A landscape with many valleys, sampled at points; each row gives a point and its height.
From any point a ball rolls to the lowest of the 5 points nearest to it. It stops when none of these is lower. Distance is the straight distance between rows; heights are no part of it.
q_307: 127 126 86 77 97 81 88 96 84 105 83 91 114 100 114 93 100 89 115 111 127 94 80 105 107 93  height 691
q_840: 129 111 93 103 103 93 112 97 91 103 73 81 64 123 94 87 113 126 92 76 95 74 113 103 80 102  height 396
q_444: 73 104 107 99 97 121 96 127 100 90 127 107 110 74 100 106 71 89 104 141 102 129 98 102 115 99  height 385
q_476: 94 102 103 106 94 119 149 106 118 106 102 122 88 85 88 108 86 101 114 137 106 86 121 119 102 89  height 359
q_925: 112 106 108 75 92 80 47 87 86 100 115 83 124 89 89 101 110 100 95 83 98 140 59 87 125 117  height 577
q_975: 126 115 93 90 97 82 102 90 87 105 83 88 89 109 111 97 109 109 100 84 106 90 97 105 96 109  height 292
q_441: 93 82 95 100 101 85 73 81 106 90 114 88 117 111 106 107 117 104 80 65 83 123 90 88 94 109  height 787
q_50: 112 126 86 81 94 81 70 100 78 95 100 95 130 97 108 98 89 84 110 122 128 116 64 98 121 86  height 479
q_349: 99 97 112 129 106 121 157 112 116 104 97 121 59 105 64 94 96 120 116 118 100 66 133 123 90 87  height 333
q_933: 105 93 114 81 110 76 47 89 89 92 124 82 125 90 94 99 113 99 89 81 93 146 64 88 120 120  height 592
q_578: 130 121 98 63 78 85 64 82 86 117 88 91 119 83 94 97 111 95 110 83 112 117 67 93 118 119  height 514
q_320: 110 121 84 89 95 92 86 105 93 99 92 93 127 90 111 95 78 69 122 159 139 96 79 108 110 77  height 483
q_333: 95 112 88 101 90 108 96 115 99 96 110 106 114 86 104 108 69 81 109 151 123 112 92 104 111 86  height 423
q_6: 105 102 88 96 90 80 88 93 89 91 113 99 113 107 115 104 96 100 94 93 105 112 88 92 106 99  height 510
q_316: 143 125 94 83 97 95 92 91 92 111 62 76 74 104 77 83 109 127 101 73 89 80 113 104 86 116  height 515
q_982: 124 129 84 63 99 82 73 94 80 108 80 88 132 93 107 86 98 76 121 120 133 98 66 108 117 87  height 583
q_95: 77 62 94 126 116 107 108 92 124 99 90 103 104 125 112 115 125 100 81 50 77 94 122 92 76 100  height 495
q_990: 27 96 133 97 97 141 134 102 140 89 109 112 97 90 77 102 108 105 94 101 74 99 129 91 100 91  height 240
q_946: 132 117 96 89 95 87 97 86 90 108 73 81 78 107 95 89 114 121 99 72 94 88 104 106 89 117  height 468
q_688: 107 101 100 82 92 79 61 82 95 94 114 86 120 99 99 103 111 106 91 78 95 131 71 89 110 115  height 522
q_100: 88 94 100 102 111 86 69 110 85 81 130 95 118 99 111 101 87 93 87 101 97 128 84 88 111 102  height 487
q_151: 117 101 101 130 105 114 142 119 115 105 90 103 57 114 59 89 96 123 121 125 121 59 130 114 83 74  height 387
q_952: 126 109 100 77 82 81 78 78 97 110 89 92 103 97 102 97 118 108 98 72 98 108 82 95 101 127  height 231
q_726: 120 114 92 92 92 79 98 90 87 100 93 94 101 108 118 101 102 100 101 97 111 94 90 102 101 99  height 553
q_717: 120 109 93 106 104 97 117 110 98 107 86 96 95 101 106 96 85 87 121 145 132 78 103 112 99 81  height 887
q_179: 67 64 107 135 115 126 123 101 131 103 93 121 96 116 102 114 121 96 84 66 78 81 131 87 78 97  height 366
q_715: 117 91 99 105 102 89 103 80 99 100 81 87 76 117 107 95 122 120 88 63 81 89 107 103 80 115  height 216
q_994: 103 107 103 84 105 76 59 100 76 87 122 90 126 90 101 101 98 98 94 100 105 137 63 92 125 104  height 535
q_954: 77 90 112 115 97 127 149 102 121 105 106 128 81 93 85 106 98 106 104 113 88 77 129 111 98 93  height 241
q_246: 101 102 110 117 109 116 157 114 120 105 95 120 68 98 68 96 95 113 121 132 106 71 127 128 94 83  height 339
q_135: 113 94 97 91 91 80 91 75 104 98 93 89 97 109 114 101 120 111 86 66 88 103 95 96 90 119  height 106
q_992: 122 112 99 74 82 80 69 79 91 105 99 92 117 93 98 99 113 103 99 77 102 117 74 92 112 117  height 411
q_790: 131 116 92 100 109 90 111 109 83 104 77 84 77 114 103 91 99 110 111 106 119 73 108 108 90 89  height 782
q_951: 74 98 104 104 89 125 114 114 110 96 124 112 105 85 95 111 76 95 101 131 98 109 111 99 106 92  height 334
q_370: 136 126 91 80 103 87 95 99 83 108 71 81 91 105 103 90 104 107 112 95 115 82 99 112 95 101  height 646
q_262: 119 117 101 67 82 83 57 84 84 106 102 87 123 85 92 101 108 100 106 85 108 129 61 88 126 115  height 512
q_7: 104 87 97 120 100 101 119 96 97 99 103 107 87 114 116 106 103 101 94 95 95 85 111 99 91 96  height 549
q_109: 125 118 89 89 102 85 103 104 86 104 83 93 105 102 117 94 94 90 115 121 130 84 90 111 101 88  height 665
q_836: 68 78 101 120 100 119 108 103 113 97 120 112 107 103 108 107 93 94 88 95 83 100 117 86 96 96  height 355
q_86: 131 122 95 69 88 80 85 84 85 111 82 90 102 95 105 94 109 106 106 82 108 100 82 105 104 120  height 473
q_279: 78 77 94 112 111 99 84 99 105 90 122 96 117 110 112 107 102 95 80 77 84 117 102 86 97 101  height 620
q_856: 112 112 86 100 94 87 98 102 88 98 102 102 110 101 118 104 89 92 104 119 119 97 91 101 106 89  height 497
q_584: 105 77 95 111 102 89 105 78 110 98 87 94 90 119 112 102 125 111 83 57 79 94 107 98 78 114  height 127
q_934: 119 99 101 128 106 107 133 115 100 106 89 101 63 115 84 94 95 114 113 123 116 66 122 114 87 86  height 428
q_967: 60 88 117 106 113 115 82 128 96 91 132 105 111 82 112 99 81 84 92 116 85 129 100 92 107 105  height 419
q_381: 64 99 124 90 108 117 88 135 96 90 130 107 111 67 112 100 72 79 104 139 97 136 94 104 114 110  height 406
q_881: 98 117 88 98 99 93 75 117 84 88 111 97 124 87 109 105 73 80 105 147 127 121 73 103 118 83  height 418
q_629: 43 79 118 120 107 139 121 104 136 104 107 118 103 101 91 106 107 95 86 89 76 91 133 84 93 95  height 207
q_689: 87 68 91 112 109 94 92 80 122 98 92 96 105 122 111 113 126 104 79 47 75 104 110 95 76 107  height 449
q_417: 139 122 93 54 83 89 55 91 84 130 74 93 127 75 85 91 104 86 124 93 119 113 63 101 125 121  height 611
q_224: 123 127 86 67 87 77 72 91 80 102 92 89 126 94 103 94 103 90 113 104 124 110 66 101 119 96  height 584
q_811: 141 127 100 73 93 94 78 87 91 121 66 84 88 92 90 86 109 114 109 76 97 91 96 108 97 128  height 603
q_755: 95 93 111 124 100 118 150 107 115 109 101 122 73 97 85 103 94 105 110 120 100 75 126 117 93 93  height 277
q_932: 83 93 95 111 94 107 96 110 98 92 124 108 110 96 110 109 82 93 93 116 100 109 103 90 104 94  height 404
q_794: 140 120 99 63 82 86 67 84 89 129 75 92 108 82 90 91 110 101 112 80 103 106 80 100 111 135  height 472
q_56: 98 90 91 107 95 92 98 91 98 93 110 102 105 115 118 105 102 100 87 87 94 106 100 91 95 98  height 645
q_806: 51 79 124 122 103 137 142 94 139 99 99 129 89 101 86 106 114 101 91 89 78 76 135 94 93 95  height 132
q_423: 67 84 123 95 126 90 74 127 84 88 135 106 121 78 125 101 81 71 91 115 91 143 82 91 113 115  height 431
q_901: 89 108 95 106 98 103 83 122 88 88 122 104 116 85 107 106 70 87 102 142 115 125 87 101 113 91  height 405
q_404: 83 76 113 133 104 127 139 101 120 105 103 125 75 108 96 104 109 106 95 94 85 72 130 104 87 97  height 228
q_42: 131 107 81 106 94 102 114 97 96 101 65 80 52 130 70 85 113 137 93 68 93 62 123 93 73 93  height 422
q_204: 84 93 100 112 91 119 129 106 113 103 114 118 97 90 99 112 82 97 103 125 99 94 113 104 103 91  height 337
q_986: 142 128 92 59 93 86 74 91 84 118 70 87 116 87 96 87 107 94 122 93 115 98 79 112 111 113  height 590
q_234: 84 68 96 126 110 112 116 94 117 99 100 112 95 119 114 109 117 101 86 71 79 87 122 93 85 98  height 452
q_768: 56 83 115 111 115 122 90 122 107 95 130 104 111 93 106 100 85 90 88 104 82 119 112 86 99 104  height 442
q_843: 112 81 98 128 107 104 122 97 97 98 81 93 60 130 100 93 119 123 91 72 85 75 119 104 75 101  height 368
q_661: 89 103 104 96 116 85 66 122 71 79 125 100 121 82 116 102 79 85 98 128 108 141 70 98 124 103  height 459
q_734: 113 126 81 76 101 82 70 99 80 98 88 86 139 91 109 84 86 66 125 148 137 99 64 105 119 73  height 566
q_439: 93 87 106 91 113 79 58 91 96 88 122 82 122 101 99 100 111 100 83 76 87 138 79 91 105 111  height 613
q_512: 81 100 116 109 101 123 164 105 124 98 99 130 71 91 70 100 100 112 115 117 93 71 132 123 97 91  height 284
q_732: 101 100 93 115 95 102 115 103 100 102 108 112 98 102 113 108 87 94 98 119 110 93 106 100 100 92  height 439
q_409: 91 64 99 130 111 109 118 92 112 99 93 110 87 123 113 108 119 107 86 67 76 85 120 97 78 101  height 394
q_226: 66 68 97 128 112 113 102 100 120 97 106 105 110 120 108 113 112 93 80 65 78 102 118 84 83 97  height 509
q_591: 77 81 105 123 96 122 130 100 115 103 112 123 92 99 101 108 94 101 96 104 90 88 124 96 94 95  height 268
q_107: 76 86 114 96 128 83 68 121 83 84 132 96 125 87 117 102 90 80 87 101 87 143 83 92 113 111  height 450
q_587: 51 93 117 104 92 135 143 98 129 97 111 125 92 88 83 106 98 103 98 109 79 89 130 99 102 91  height 203
q_723: 119 94 92 117 99 101 116 92 100 97 69 82 53 131 85 87 118 135 86 63 80 74 119 98 70 102  height 401
q_677: 114 104 102 111 106 109 142 112 114 107 88 103 82 95 85 98 87 97 126 150 125 78 116 124 95 81  height 602
q_329: 50 101 119 94 92 138 127 108 125 93 120 114 98 84 86 107 91 103 100 122 84 103 121 98 105 92  height 250
q_344: 100 110 89 104 94 88 83 106 88 89 118 102 115 100 113 107 83 92 97 115 110 116 85 94 110 91  height 433
q_111: 113 88 100 129 108 108 129 107 95 105 89 101 59 125 94 92 107 120 99 92 98 67 122 106 81 93  height 410

For each start below, name the point where the ball stops.
q_856 => q_806
q_934 => q_806
q_982 => q_806
q_811 => q_135
q_100 => q_806
q_688 => q_135
q_933 => q_135
q_925 => q_135
